Points, in no order, along strands that fork and pass close to each other.
(in the rows, 128 means zero)
Two points are linked if the straight distance between their rows is under 129. Some points are linked to none.
Z_792: [ 97 181 170 109 138 164 124 113 130 159 143 149 132 106 127  97 138 160
 105 207 103 153 119 116 108 144  89 143 128 142 107 127  80 191 119  92
 144 126 153 148  73  92 153 162 114 129  83 148 153  96 184 141 154  67
 117 160 156 119 182 119 182  89  71 112  54]
Z_897: [ 93 152 130 107  97 113 137 191 108 150 163 139 141  74  61  66 107 119
 110 168 130 104 125 170 121 109 165 125 124 131 193 136  79 121 115  86
 150 117 153 160 126 125 124 143 120 139 133 113 121  92 142 158 172  87
 107 132 106 158 115 141 130 127 103  97 157]
Z_528: [146  94 108 170 136 111 154 186 116 115 132 150 182 146  98 205  60 192
 159  69  15  81 118 178 128 119 148 138 120 158 170 137 132  41 132 131
 164 133 125 167 151 112 138 113  93 119 147 133  91 149 112 120 161 191
 114 145  92 135  76 200 132 175 187 156 104]
Z_156: [ 74 190 139 115 103 155 125 162  97 162 124 131 124  65  85  56 144  92
  97 172 131 126 143 108  95  98 131 115 148 121 153 102  70 177 122  84
 131 102 156 149  85 108 136 163 140 142  82 134 129  86 168 142 175  64
 118 146 118 151 187 112 173 111  65 102 133]
Z_323: [ 72 179 128 103  86 119 124 145  85 166 147 105 112  52  84  50 141  78
  75 149 158 115 133 116 106  97 154 104 146 115 164 102  74 182 137  75
 136 105 155 136 100 112 125 154 156 151  95 125 135  87 155 158 163  61
 122 134 127 150 167 102 149  96  79  94 167]
Z_106: [ 84 122  98  65 114 125 158 112 157 147 191 102 135 117 149  59 106 135
  94 178 159 108  84 137 154 140 148 147 104 111 144 169 119 147 140  93
 134 161 139 163 130 124 127 135 131 149 198 123 128  98 132 135 114  61
 152 126 149 163 138 123 145  79  87 125 129]
Z_13: [122 155 149 181 101  92  90 217  67 126 126 135 149  86  76 160  98 130
 119  67 106  91 174 170 136 104 142 117 146 121 188  87  88  95 119 141
 157 130 146 124 147 160 109 131 115 113  82 117 117 131 131 128 194 164
  81 137  93 135  91 156 111 155 185 120 166]
Z_673: [176  89 130 161 148 178 115 100 170  89  36 152 161 185 157 163 185 101
 155 151 111 150 173 112 139 144  97 131 108 115  52 121 164 103 108 146
  98 117  90  89  89 123 148 155 122 136 126 163 104 143  76 101  71 131
 124  91  75 128 176 139 139 179 123 156 118]
Z_336: [125 137 119 102 106 149 129 119 110 117 118  86 129 127 140  94 203  61
 121 137 170 135 127  94 117 137 144 112 134 105 112 114 162 140 155 111
  97 128 132  98 124 152 137 112 162 169 158 117  97 112  99 120 111  92
 153 107 104 169 176 123 164 121 108 117 191]
Z_26: [147  81  89  96 140  78 167  98 179 146 170 153 128 157 157 139  52 183
 130  70 139 113  85 150 163 108 137 143 122 149 163 197 162 101 153 156
 125 159 103 169 179 129 101  61 132 106 201  84 134 153 110 126  82 169
 141 128 167 114  26 136  63 126 164 155 109]
Z_163: [122 104  98 101 154  84 134  76 177 151 165 144  91 154 172 147  69 195
 125 101 165 135  86 124 156 137 116 142 136 151 138 182 144 154 129 157
 125 156 107 153 154 121 105  91 126  97 151 113 162 150 137 127  81 161
 147 129 195  90  58 107  74 105 138 154  91]
Z_594: [136 133 130 121 139 175 109 112 143 109 105 118 121 139 153 121 187  71
 129 158 153 146 149  80 125 134 101 122 131 103  75 114 147 160 124 127
 102 118 119 104 101 133 133 140 139 140 119 152 124 125  95 120 100 106
 144 107 119 141 187 117 149 126  97 120 141]
Z_601: [116 106 106  63 150 145 135  71 190 133 162 111 106 164 188 111 124 145
 105 172 159 133 101 104 156 166 106 146 105 112  99 169 145 167 133 118
 121 173 114 140 112 117 125 137 131 142 173 144 146 104 123 133  83  93
 155 119 161 134 130 112 145  82 119 134  85]
Z_110: [113 182 168 143 129  98 108 181  90 140 138 180 141  82  79 138 102 195
 129 138 105 117 117 164 110 121 112 140 138 157 157 117  71 153 118 116
 165 111 167 166 116 109 145 162 100  93  59 120 122 123 187 144 186 132
  95 164 142 120 126 143 127 112 110 118  81]
Z_136: [ 93 184 170 100 146 182 118  95 153 150 151 122 103 103 149 103 133 146
 109 204 103 165 127 103 121 144  78 137 115 134  98 126  97 213 125  98
 140 131 138 139  72 103 133 159 135 130  74 161 181  91 184 152 142  78
 118 149 163 110 192  98 187  75  83 117  51]
Z_471: [167 125 152 232 143 147  88 134 113  73  58 154 137 136 135 194 146 117
 154  90  87 125 174 120 117 112 102 124 136 135  87  90 134  98  97 172
 126  93 107 106 112 152 131 123 111 114  75 158 120 169 113  92 127 201
  86 121  92  90 150 124 118 170 148 154 129]
Z_934: [114 152 148 127 156  97 126 136 143 132 151 162 121 108 119 121 100 197
 127 152 120 124 116 147 124 131 116 141 126 148 150 142 101 156 114 121
 150 123 142 163 123 116 128 152 103 101 100 137 138 125 171 142 149 120
 121 138 157 121 105 119 114 112 115 123  76]
Z_811: [ 86 176 151 104 133 156 127 122 130 148 145 125 116  92 120  78 130 133
 112 198 130 136 124 119 110 123 114 137 126 119 130 134  92 177 123  93
 135 131 146 156  93 108 131 160 117 135 103 140 151  95 166 144 148  65
 127 133 147 142 174 115 172  94  71 112  91]
Z_193: [ 69 164 124  84 103 117 129 132 106 154 169 100 111  69 115  55 125  93
  84 165 172 115 115 123 118 116 158 126 131 111 162 131  93 174 137  77
 140 119 149 140 125 113 118 143 156 148 129 122 137  93 150 152 149  71
 136 129 149 145 161 112 153  85  80 108 145]
Z_940: [138 136 171 138 166 139 111  86 158 128 119 183 115 155 166 174 136 215
 134 154 102 177 134 122 120 159  71 139 128 181  78 123 114 205 126 122
 154 135 119 135  95  91 152 159 108  90  62 153 180 134 190 142 124 137
 103 166 178  75 131 110 138  97 133 132  28]
Z_415: [169  79  91 197 139 104 131 140 126 104 137 119 169 149 142 213  68 139
 146  32  66  82 147 162 137 109 153 115 124 133 148 141 160  37 136 174
 130 149 107 146 177 144 105  80 109 126 161 113 113 159  93 118 130 204
 117 126  89 113  68 163  98 184 216 169 133]
Z_872: [132 125 128 110 139 183 129 118 159 107  97 133 141 153 147 115 186  83
 128 182 133 143 143  92 135 144 109 133 119 100  71 114 148 149 124 107
 107 126 124 124  74 124 151 164 132 146 134 154 105 116  98 114 102  77
 140 111  89 164 195 136 177 134 103 123 117]
Z_679: [130 160 148 139 155 139  90  61 131 123 137 123  56 132 168 160 112 143
 134 120 163 171 134  74 136 141  65 139 138 142  69 107 120 214 108 167
 112 119 126  82 122 108 108 127 156  82  55 173 220 152 158 154 114 185
 144 147 199  40 137  69  82  97 120 125  93]
Z_626: [119 202 150 136 102 143  95 121  81 147 102  95  69  85 105 103 161  60
  98  76 162 150 147  63 113 102  94 100 161 113 109  66  95 199 128 128
  99  79 157  72 120 109 121 140 156 115  45 155 167 143 153 128 140 158
 127 142 146  83 186  64 108 110 105  89 170]
Z_647: [103 151 133 131  64 114 142 166  71 164 111  80 135  81  76  72 188  47
  98 134 155 135 146 126 104 100 179  83 161 116 159  94 124 107 163  91
 120 119 147  98 133 154 120 124 172 169 140  97  97  91 118 142 138  86
 121 123  94 170 140 139 150 138 132  90 227]
Z_895: [152 125 174 207 141 125  97 174  72  88  76 186 165 149 104 226 111 184
 147  86  46 110 151 155 112 110 109 144 149 147  98  92 120  79 119 140
 179 104 132 133 111 120 176 134  97  95  69 146  92 164 149 100 147 193
  77 154 107  95 144 175 149 160 160 163  87]
Z_669: [120 140 144 181  95 107 104 223  67 123 104 140 167  98  57 165  96 139
 140  85  67  93 167 178 124  96 137 120 138 132 183  92  95  66 121 129
 155 131 147 143 141 156 126 133  99 123  98 127  99 131 134 133 199 164
  86 146  79 141 107 179 135 173 182 119 154]
Z_944: [109 140 123 118 148  74 145 148 149 139 188 163 125 104 115 119  47 216
 127  96 127 104 105 165 153 117 134 148 123 153 184 171 104 143 120 135
 156 137 133 176 160 127 114 122 111  96 130 109 147 134 152 153 138 143
 113 139 172 118  56 131  79 116 128 135 100]
Z_810: [129 130 129 151 161  88 105  98 149 123 156 149  95 129 153 161  83 194
 135  93 147 124 120 124 146 129 113 141 141 149 134 138 126 159 116 170
 139 132 121 137 148 127 110 119 126  86  95 132 164 155 148 131 122 184
 129 136 181  82  72 103  77 110 143 152  97]
Z_938: [117 123 126 116 150 108 141 130 159 138 153 153 119 134 126 115  85 189
 137 150 117 123 107 143 131 131 128 138 119 148 146 164 108 136 116 124
 152 132 130 166 130 112 125 140  96 108 131 130 142 121 152 138 135 114
 127 125 151 134  85 120 112 115 117 129  79]
Z_812: [107 145 135 119 116 120 146 190 116 137 144 155 155 100  70  91 105 143
 136 168  99 117 111 161 124 115 152 133 116 144 170 145  85 108 118  96
 154 123 160 171 122 114 147 158  96 128 135 123 110 107 143 142 173  95
 118 137 114 160 118 145 137 135 105 110 117]
Z_101: [105 105 103  66 138 154 141  86 174 135 165 113 127 143 161  84 128 129
 107 181 149 120  88 121 154 161 130 154  99 106 108 164 140 149 138 104
 123 157 128 157 109 125 132 145 132 153 194 140 125  95 117 127 104  73
 149 114 136 160 143 119 163  76 105 126  96]
Z_570: [182  85 112 190 130 154 125 112 138  90  64 122 163 169 148 177 161  68
 154 113 107 132 166 133 131 136 142 103 109 119 103 110 178  46 123 160
 105 112  92  94 136 160 135 113 105 143 156 133  97 171  70 103  97 162
 124  92  74 125 122 147 123 189 158 152 161]
Z_275: [148  69  99 100 141 129 175 133 169 145 143 138 160 166 132 112 104 146
 145 134 103 110 102 153 147 128 157 130  99 115 151 166 147  71 139 123
 129 151 115 153 142 131 131 123 104 136 192 110 100 129 101 125 111 103
 144 113 107 168  89 154 115 147 142 143 116]
Z_839: [ 78 148 127 114  71 115 147 200  92 160 157 119 156  67  54  46 134  81
 102 166 132 114 128 162 116  95 191 100 138 121 190 120  86 118 140  80
 145 114 155 148 114 133 128 140 138 163 145 104 109  87 136 156 167  68
 108 134  90 176 127 151 143 137 111  93 188]
Z_130: [172  87 105 204 132 114 119 142 114 105 111 107 163 141 126 191 102 105
 141  59  89  96 157 160 127 112 153 107 117 127 150 108 161  33 129 165
 121 140 113 122 179 168 109  86 107 129 155 106  99 165  92 120 143 196
 115 120  86 118  77 158 100 179 202 151 162]
Z_135: [134 127 122 134 103 147 126 145 106 124  95 103 136 131 110 104 196  50
 127 144 150 140 150 107 112 115 147  99 146  98 127 100 155  97 142 121
 101 113 123  98 116 159 135 125 147 150 142 122  95 129 101 122 124  94
 134 103  91 169 165 136 153 151 127 119 197]
Z_222: [120 162 168 134 158  92 119 144 113 134 160 182 140 109 106 153  90 229
 128 150  98 125 107 157 121 142 101 145 132 168 142 139  89 170 124 114
 171 122 152 170 118  97 152 161  96  83  68 125 137 133 189 140 163 130
 100 170 165 104 104 133 114 102 123 129  50]
Z_828: [136  94  85  98 127  79 153  72 174 149 164 141 101 159 172 134  72 176
 116  89 171 136  79 138 157 143 118 146 140 155 139 201 160 128 146 152
 126 169 100 149 170 129 108  57 143 110 199  83 157 148 125 112  73 164
 157 133 185 108  49 118  70 111 144 153 121]
Z_402: [135 117 122 123 111 105 125 120 104 134 126 100 103 121 131 124 155 102
 127 105 178 141 119 127 119 137 145 120 147 123 146 128 147 106 130 151
 110 126 130  99 173 157 114  89 141 138 153  94 129 137 119 120 122 152
 146 118 140 123 110 116 105 133 133 113 181]
Z_760: [106 172 126  66  82 134 127  95  96 123 126  60  77  99 155  79 163  73
 105 102 195 153 116  78 101 138 123 130 149 131 100 114 141 185 133 115
 103 133 149  73 146 137 132 109 194 165 133 112 154 102 137 117 124 131
 168 144 150 119 186  90 159  89  99 109 192]
Z_395: [142 112 119 112 122 135 134 106 127 117 120 104 118 147 153 125 175  91
 139 128 176 143 123 109 126 146 141 123 128 112 122 130 173 109 135 138
 103 129 115  95 149 144 124  98 139 147 169 110 116 135  97 110 101 127
 158 102 127 142 142 125 127 141 120 127 172]
Z_298: [123 126 117  84 104 136 134 108 117 116 130  76 107 125 157  97 192  78
 122 134 192 140 103  99 116 147 140 127 139 113 109 133 170 143 144 121
  97 142 131  87 149 153 128 100 163 167 172 113 116 110 106 119 104 113
 166 117 125 150 166 120 157 118 108 120 193]
Z_294: [129 146 137 147 122 133 103 101 106 119 112 107  94 123 138 133 169  86
 126 114 174 152 141  88 118 125 105 118 149 124 114 101 132 154 116 157
 106 106 134  86 143 136 116 115 145 121  92 134 151 150 120 120 130 166
 140 122 151  94 145  90  98 122 110 113 168]
Z_158: [ 77 202 151 111 113 106 109 165  91 159 158 133 105  35  78  80 102 132
  88 148 155 112 126 140 118 105 133 118 138 132 181 113  46 192 119  98
 145 102 170 146 113  97 114 162 131 115  69 138 155  99 192 154 186 100
 105 149 143 115 145 112 123 102  84  96 124]
Z_683: [ 79 168 132 105 110 170 132 140 120 149 141 121 131  82 107  58 147  92
 106 187 137 123 130  99 109 111 135 127 130 114 134 111  99 169 129  78
 130 125 146 149  83 112 144 161 145 154 115 133 118  90 138 136 157  51
 133 133 119 162 193 117 193 101  72 104 126]
Z_614: [131 139 167 174 120  98 101 221  37 121 119 179 188 119  58 205  82 194
 143  92  47  93 136 180 117 105 129 149 145 143 157  93  92  78 125 124
 190 123 138 144 122 111 167 128  96  88  76 138  80 146 145 125 188 172
  78 168 114 119 125 193 147 158 158 150  96]
Z_169: [162  75 104  88 137 164 153 109 169 108 109 115 162 182 153 116 180  85
 138 162 129 121 121 120 150 160 149 139  93  90  87 142 169  91 142 125
  99 155 117 120  96 134 151 148 134 157 194 137  79 123  80 106  87  80
 155  93  65 190 153 142 166 145 137 141 119]
Z_480: [132 107 112  99 153 152 119  67 184 127 136 125  92 171 184 145 131 146
 128 152 170 150 120 102 151 164  95 137 120 121  80 159 149 174 124 143
 114 159 110 113 113 112 117 129 126 131 145 143 153 118 112 129  79 123
 156 116 169 111 128 105 121  96 124 141  94]
Z_155: [143 107 157 131 173 161 115  67 193 123 114 164 108 171 189 176 143 195
 138 149 111 186 144 106 136 167  65 137 116 167  58 134 133 215 117 133
 132 142 102 110  95  81 135 150 109 107  82 165 197 120 166 142  92 130
 102 145 166  76 148 100 136 106 141 129  28]
Z_413: [125  85  81  42 117 124 185 111 165 146 176 105 159 150 153  65 120 130
 118 158 159 103  70 155 162 147 165 154  88 106 136 180 158  98 158  96
 115 177 131 161 139 134 133 114 148 156 247 104  96 100 108 120  87  68
 149 118 124 177 118 141 137 103 115 130 136]
Z_211: [187  79 122 193 147 152 117  87 157  81  59 137 152 180 166 195 154 103
 151 103 101 136 163 117 135 145 121 115 110 131  77 124 176  75 111 174
 106 110  75  90 122 135 127 111 113 133 138 143 113 166  69 103  82 182
 127  91  84  98 120 131 106 175 154 169 136]
Z_873: [110 204 157 127 127 152  88 110  87 141 117 107  64  85 119 108 142  83
 108 107 160 152 150  72 111 112  82 112 149 117 107  73  84 211 119 138
 105  83 158  89 103 111 113 147 164 104  33 162 181 141 170 144 148 150
 125 147 169  80 184  69 107 103  95  90 132]
Z_122: [155 102 102 180 118 105 121 173 110 118 137 111 171 128 102 175  84 114
 140  63  79  93 155 177 136 104 156 110 126 122 174 111 138  43 125 144
 136 147 128 140 180 163 105  97 105 132 147 106  93 145 102 138 166 175
 108 133  85 135  71 180  99 174 204 138 169]
Z_955: [133 124 149 123 168 156 114  69 184 123 130 140  87 153 189 156 128 173
 140 159 136 170 139 101 139 160  72 138 122 146  75 137 131 205 111 141
 125 142 110 109  95 104 124 146 127 110  90 167 185 123 152 138 102 128
 129 129 180  82 137 100 125 103 125 136  57]
Z_538: [164 128 166 225 139 136  89 154  98  71  58 171 152 148 121 223 129 148
 162  87  55 111 175 140 112 112 110 133 151 143  89  90 135  75 106 159
 146  98 118 117 112 144 148 133 103 109  79 157 107 162 137  92 132 206
  77 141  90  90 155 151 143 171 155 163 110]
Z_252: [133  77  87  93 112 139 182 164 141 150 154 116 180 144  99  70 128  99
 138 167 101 114 115 171 144 131 186 128  94 103 167 151 144  50 153 100
 119 153 131 158 130 136 148 129 120 154 213 111  84 115  93 134 140  76
 139 118  76 200 115 165 144 145 136 118 159]
Z_23: [167  89 121 135 138 182 132 110 172  86  52 138 161 185 155 148 193  83
 152 152 117 148 158 113 144 141 114 135 106  97  61 123 162  97 117 132
 100 127 105 105  80 133 157 159 125 150 148 160  90 139  76 100  84 103
 137  97  66 157 182 150 162 179 127 145 128]
Z_757: [132 117 111  98 106  84 142 112 119 144 145  88 102 124 145 109 136 125
 121 104 189 141  96 134 122 142 142 133 140 136 161 158 157 108 126 142
 111 147 133 109 191 154 103  75 149 137 183  76 137 127 127 115 114 149
 147 124 148 125  92 115 105 124 127 126 182]
Z_204: [145 119 142 170 169 120 103  86 152 108 126 152  96 142 163 176 115 174
 146 113 139 142 131 107 134 132  93 136 137 148 103 120 135 172 104 174
 125 123 106 115 129 125 117 126 116  88  81 146 162 153 141 124 107 174
 128 128 164  74 104  99  90 115 134 143  86]
Z_962: [132 147 152 144 142  72 131 193  98 115 162 174 160 117  89 178  50 229
 150  74  67  84 122 173 132 122 122 152 135 160 181 134  95 104 120 132
 180 133 131 173 145 115 138 133 104  93 102 123 115 131 143 134 163 170
  95 156 136 128  69 161 112 137 162 151  99]
Z_94: [151  82  97  72 130 145 154 101 153 114 130  93 148 169 157 106 178  92
 137 147 159 117  99 126 147 158 155 137 102  95 105 150 184  91 155 123
 101 157 124 119 126 146 140 118 149 163 217 110  83 120  80 109  86  88
 157 101  95 182 144 143 154 131 133 135 149]
Z_631: [129 112 112 121 121 128 158 178 136 136 135 145 159 134  88  96 107 133
 143 162  96 119 120 165 123 118 165 128 107 127 159 143 117  73 128 105
 135 129 135 167 130 124 142 139 102 142 158 117 100 121 121 131 156 100
 124 119  94 174 104 151 134 144 131 116 128]
Z_871: [149  84 120 113 154 141 149 107 185 122 122 153 127 181 152 143 122 166
 149 146 112 127 117 127 143 153 127 134 107 124 111 158 143 115 127 139
 133 142  96 140 125 118 130 143 103 125 152 138 121 130 112 110  87 117
 143 106 125 139  97 124 127 131 139 148  79]
Z_851: [130 155 168 138 162 112 121 110 142 127 143 180 122 135 140 164 108 222
 135 149 109 147 117 138 116 149  87 144 132 173 109 132 106 191 124 128
 159 124 131 153 110  98 145 159 104  90  71 143 160 134 194 144 139 134
 107 167 178  85 110 116 128  97 127 128  34]
Z_646: [149 123 143 151 146 159 113 114 143 103  90 137 121 150 144 144 175  87
 139 143 134 150 156  94 125 127 100 120 135 115  82 109 142 140 115 144
 106 101 111 103 104 130 124 143 127 129  97 146 128 141 107 114 106 125
 138 111 115 120 167 117 133 146 106 134 137]
Z_829: [135 120 114 181 106 106 115 210  96 127 133 119 176 112  80 167  79 127
 139  74  72  90 159 193 136 103 159 118 120 130 188 105 117  52 129 136
 145 142 135 145 162 155 108 117 102 129 138 110 101 135 116 141 185 164
  99 142  75 145  81 188 117 172 197 124 161]
Z_358: [148  88 109 118 139 131 152 131 160 126 131 143 136 166 127 124 126 128
 141 146 112 121 122 139 136 139 152 131 108 113 137 149 150  81 129 130
 124 134 107 136 132 133 130 129 110 135 165 121 107 133 101 122 110 104
 147 107 110 165 106 143 122 144 135 133 114]
Z_383: [151 109 120 171 109 150 121 157 112 119  62 115 157 143 105 143 170  52
 146 132 110 133 167 131 121 114 153 100 126 103 127  91 148  55 133 128
 105 102 106 110 126 166 139 121 116 145 128 123  84 154  94 113 145 130
 118 106  74 152 140 151 143 178 151 131 177]
Z_593: [107 185 143  92  80 141 121  99  73 131 112  64  72  94 127  82 172  55
  95  82 183 159 129  65 102 118 111 112 161 127  91  91 121 191 139 120
  96 107 158  54 134 119 129 117 191 145  92 132 159 118 139 121 127 144
 153 143 149 103 200  67 140  96 101  95 208]
Z_321: [130  81  95  64 130 124 161 103 157 137 159 108 137 159 153  94 144 117
 126 147 156 123  91 140 144 160 157 136 108 100 129 167 167  99 150 118
 113 164 121 138 144 136 126 109 137 150 220 101 105 116 100 124  92  86
 158 109 131 167 121 137 132 117 124 137 136]
Z_830: [116  91  91  66 115 139 179 145 151 147 173 107 173 139 118  52 129 107
 122 176 124  97  89 165 151 136 182 138  89 104 157 157 138  88 150  92
 123 160 136 166 127 126 144 132 133 160 229 109  93  97 102 129 122  58
 147 115  98 193 129 146 152 114 110 121 151]
Z_794: [128 181 154 122  97 153 105 111  81 130 101  86  85 102 121 100 178  44
 108  92 169 155 150  58 106 117 102 104 160 122  96  81 112 191 134 134
  90  82 146  70 125 121 125 124 165 134  72 138 158 135 128 130 130 137
 133 128 140  96 194  76 128 115  99  97 187]
Z_715: [134  93 102 110 111 127 168 174 131 153 139 122 172 134  90  95 119 102
 139 155  98 122 125 172 129 117 184 116 106 118 175 135 139  41 142 108
 128 129 129 150 140 145 137 128 114 150 180 108  93 123 103 135 158  97
 126 119  83 183 105 173 134 161 153 121 165]
Z_956: [115 188 159 126 146 144  87  81 118 138 137 112  60 112 155 131 112 130
 120 131 156 176 138  84 123 131  70 133 138 135  86 106  95 211 117 150
 114 112 140  93 111 108 107 141 155  85  47 170 216 144 181 158 132 159
 131 154 202  50 158  75 103  96 110 118  86]
Z_5: [182  85 137 187 143 164 116  86 158  76  43 156 157 185 162 186 173 110
 160 126 107 146 172 108 136 140 100 125 102 134  55 124 170 100 100 163
 111 109  82  88 104 124 138 137 111 139 115 157 118 154  75 100  70 161
 121  91  81 106 156 129 126 176 140 161 117]
Z_899: [131 114 106 139 158  79 112  71 158 134 162 143  87 136 165 155  65 203
 126  84 161 138  97 123 158 137 105 150 146 154 131 158 138 168 121 177
 133 146 107 143 150 120 105  96 131  84 122 117 179 158 138 127  93 190
 144 136 199  73  60  91  67  98 142 154  93]
Z_704: [133 138 142 157 165 122  94  68 142 114 138 143  72 133 166 172 103 176
 144 119 145 153 132 102 136 141  84 139 134 155  90 121 124 194 107 172
 122 126 113 104 123 110 108 135 134  77  63 157 193 151 159 129 115 176
 134 141 187  59 107  90  82 100 136 139  84]
Z_432: [114 140 145 113 158 146 112  87 156 134 142 128  90 135 166 124 122 150
 130 163 145 155 126 102 124 145  92 133 123 131  99 134 123 187 122 140
 124 129 125 124 111 113 112 148 123 113  99 154 169 120 150 140 114 114
 137 128 177 104 141 101 125  95 105 124  78]
Z_721: [ 69 148 111  70  95 119 140 126 119 160 184  88 126  84 127  52 119 110
  88 174 173 105  99 138 130 124 161 138 115 108 158 150 110 162 131  78
 139 142 145 153 131 121 122 128 151 157 173 112 137  95 140 148 137  52
 145 131 149 147 149 119 142  78  81 111 152]
Z_290: [141 152 174 184 140 100  94 190  60 107 110 189 171 123  91 208  96 199
 144  91  55 107 141 163 111 112 110 150 150 146 134  95  96 100 119 136
 182 112 138 143 119 115 163 142 101  82  60 132  95 149 156 117 167 178
  81 168 127 102 141 167 144 141 152 154  83]
Z_431: [139 100  98 109 115  88 146 127 126 150 153 107 123 128 131 118 112 138
 130  98 164 126  96 158 133 129 158 123 125 136 164 162 152  90 140 145
 119 149 127 125 187 157 104  68 145 135 202  71 119 135 116 131 113 152
 135 122 140 130  72 137  90 141 149 131 172]
Z_827: [ 96 174 157 108 146 165 107  96 138 145 147 119  84 105 150 110 125 133
 112 175 133 154 133  98 117 135  84 132 123 122 103 119  96 211 123 119
 122 119 138 123  92 113 120 155 142 119  71 162 180 119 177 155 144 108
 134 144 175  96 177  98 146  88  84 115  74]
Z_926: [117 176 147 124 137 132  92  99 114 133 134 114  71  95 138 121 131 119
 112 128 164 153 141  83 113 119  89 122 142 124 110 103  92 203 113 145
 113 104 145 101 120 118 107 136 149 103  56 154 182 140 160 139 146 148
 132 139 183  74 154  83 107  96 102 110 113]
Z_138: [161  90 115 164 126 157 135 137 137 111  66 122 156 168 124 149 164  66
 149 134 109 132 156 132 125 128 149 114 108 104 110 116 166  56 123 136
 105 110 103 109 129 155 146 126 116 145 151 132  87 148  83 111 116 126
 128 101  76 159 132 158 137 184 143 139 158]
Z_21: [135 122 126 136 145  85 140 169 133 121 153 170 148 125 102 155  66 201
 157  89  79  97 112 166 139 119 139 143 117 154 171 147 111 102 118 129
 161 124 130 174 147 123 130 127  98 110 128 118 115 134 139 132 153 150
 110 137 130 135  66 149 103 137 152 142  98]
Z_268: [152 122 147 197 150 140 102 117 128  89  75 157 121 151 145 172 155 114
 156 117 115 142 159 115 124 123 105 121 136 126  92 102 136 123 101 160
 121  98 111 104 120 142 122 133 114 111  87 148 127 159 116 110 120 160
 115 116 114 103 141 117 112 152 127 142 122]
Z_994: [ 89 170 120  70  83 125 129 106  89 142 138  62  87  88 144  64 169  76
  96 131 181 130 110  93 104 126 142 121 142 117 118 113 128 182 145  86
 113 134 152  97 135 135 128 121 188 174 136 116 133  92 134 133 130  94
 157 133 139 138 183 105 171  87  91 106 191]
Z_688: [133 117 121 130 150 104 153 139 161 130 146 163 139 141 115 136  85 183
 145 124 103 117 108 149 133 126 139 144 116 139 157 150 125 112 121 128
 150 129 119 167 144 123 127 130 102 111 134 120 131 129 137 127 128 138
 125 122 138 137  74 136 108 128 138 139  92]
Z_223: [150  99 121 124 159 151 130  94 174 113 114 143 116 168 164 146 144 138
 142 146 141 145 132 108 136 151 108 130 120 120  98 145 155 143 115 145
 117 140  99 116 117 121 122 134 117 124 129 142 139 128 104 121  88 127
 149 111 141 123 124 113 124 128 126 136 103]
Z_814: [ 83 159 125  82  67 101 145 128  76 152 138  61  89  71 116  64 161  84
  90 115 188 132 106 117 101 123 160 117 156 126 153 125 123 156 143  99
 119 129 161  86 165 138 110 101 188 164 150  91 140  84 142 128 121 104
 153 135 139 138 151 107 141 104 110 102 217]
Z_611: [ 92 150 132 127  77 115 135 196  78 161 123 119 151  70  49  70 153  61
  99 148 148 125 146 143 110  95 181  88 147 117 174 101 105 108 147  97
 133 113 156 135 116 144 122 145 147 158 123 107 102  94 129 146 164  80
 108 127  86 170 129 150 137 147 132  87 202]
Z_547: [138 114 143 163 129 105 133 207  80 124 125 165 187 133  77 209  77 199
 154  88  21  86 120 184 129 114 132 143 130 151 161 123 117  57 129 124
 180 132 135 165 132 107 154 125  88 105 119 133  77 147 127 129 172 183
  98 152 104 131 104 195 143 163 170 147  95]
Z_807: [150 130 130 165 120 122 111 107 108 115 105 111 103 126 133 148 163  88
 130 102 173 140 141 104 125 122 120 115 143 127 131 104 144 127 116 163
 110 106 128  87 160 156 113 100 132 128 118 113 130 154 112 120 123 164
 138 117 132  97 119 103 103 129 132 120 175]
Z_927: [158  58  85 118 155 104 181 103 191 134 151 158 145 172 154 160  63 187
 146  78 100  99  99 145 158 121 149 135 116 146 151 189 155  81 149 151
 138 146  99 161 158 120 114  91 116 120 190  98 124 153 102 120  83 160
 135 121 132 134  33 146  84 154 175 151  88]
Z_521: [140 132 134 179 109 137 113 154  95 123  71 110 140 120 106 138 181  44
 127 125 134 135 166 109 116 104 142  98 149 111 129  85 138  97 135 133
 114  96 120 103 134 163 125 124 128 150 108 123  99 145 105 115 144 126
 114 111  84 139 147 133 133 165 138 114 196]
Z_643: [142 102 125 104 143 177 142 125 160 109  99 138 151 169 138 108 174  87
 133 176 122 132 135 117 134 149 131 136 112  99  90 128 147 102 130 111
 112 136 120 130  84 131 158 154 122 144 161 142  97 116  96 106 112  76
 146 104  80 186 168 140 173 144 114 130 114]
Z_625: [118 151 141 114 127 137 101  91 118 132 138 103  78 125 147 116 146  98
 120 127 180 150 129  91 115 132 100 126 139 114 110 117 131 173 124 137
 108 111 139 100 135 124 112 123 152 124 102 141 158 133 134 133 131 139
 153 122 173  97 146  92 113  93  96 115 138]
Z_720: [161  72  92 177 152 108 157 152 140 107 143 135 175 167 129 217  51 172
 160  34  27  75 135 167 140 117 146 125 127 152 157 152 156  39 138 159
 146 147 109 169 158 120 117 103  98 123 159 122 106 160 101 109 134 193
 117 130  87 127  60 178 116 184 208 164 103]
Z_728: [ 96 150 124 104  74 108 145 146  74 151 123  66 114  76  95  66 182  65
  94 124 173 124 120 116  99 112 174  99 160 119 149 107 128 134 160  96
 117 128 146  95 154 149 120 119 179 168 147  94 110  84 120 133 128  89
 137 128 115 155 151 120 153 122 117  91 222]
Z_205: [144  89  94  99 131 102 167 128 165 145 156 133 138 155 136 116  95 151
 137 111 132 113 102 161 143 124 158 132 118 127 163 173 151  84 142 134
 131 143 118 148 164 138 114  97 117 134 201  94 117 131 111 132 107 123
 141 117 138 150  67 146  88 135 141 143 135]

A fork is a point with three links. Follow the links from the first point to the second and name the forks in between, in order.
Z_383, Z_593 | Z_402, Z_926
Z_728, Z_402 | Z_926
Z_138, Z_431 | Z_402
Z_21, Z_156 | Z_222
Z_679, Z_358 | Z_926, Z_402

Follow the links from the first point to the second, and from the first to the third. Name the last point that the two ways share.
Z_994, Z_138, Z_205 | Z_402
Z_223, Z_626, Z_810 | Z_926
Z_828, Z_294, Z_626 | Z_926
Z_704, Z_521, Z_358 | Z_402

A fork is a point with three links, a tip a point with one. Leave the first point through the second and follow the links. Name the first fork or tip that comes.
Z_814, Z_994 | Z_926
Z_156, Z_683 | Z_222
Z_223, Z_871 | Z_402
Z_594, Z_646 | Z_13
Z_135, Z_521 | Z_23
Z_956, Z_679 | Z_927
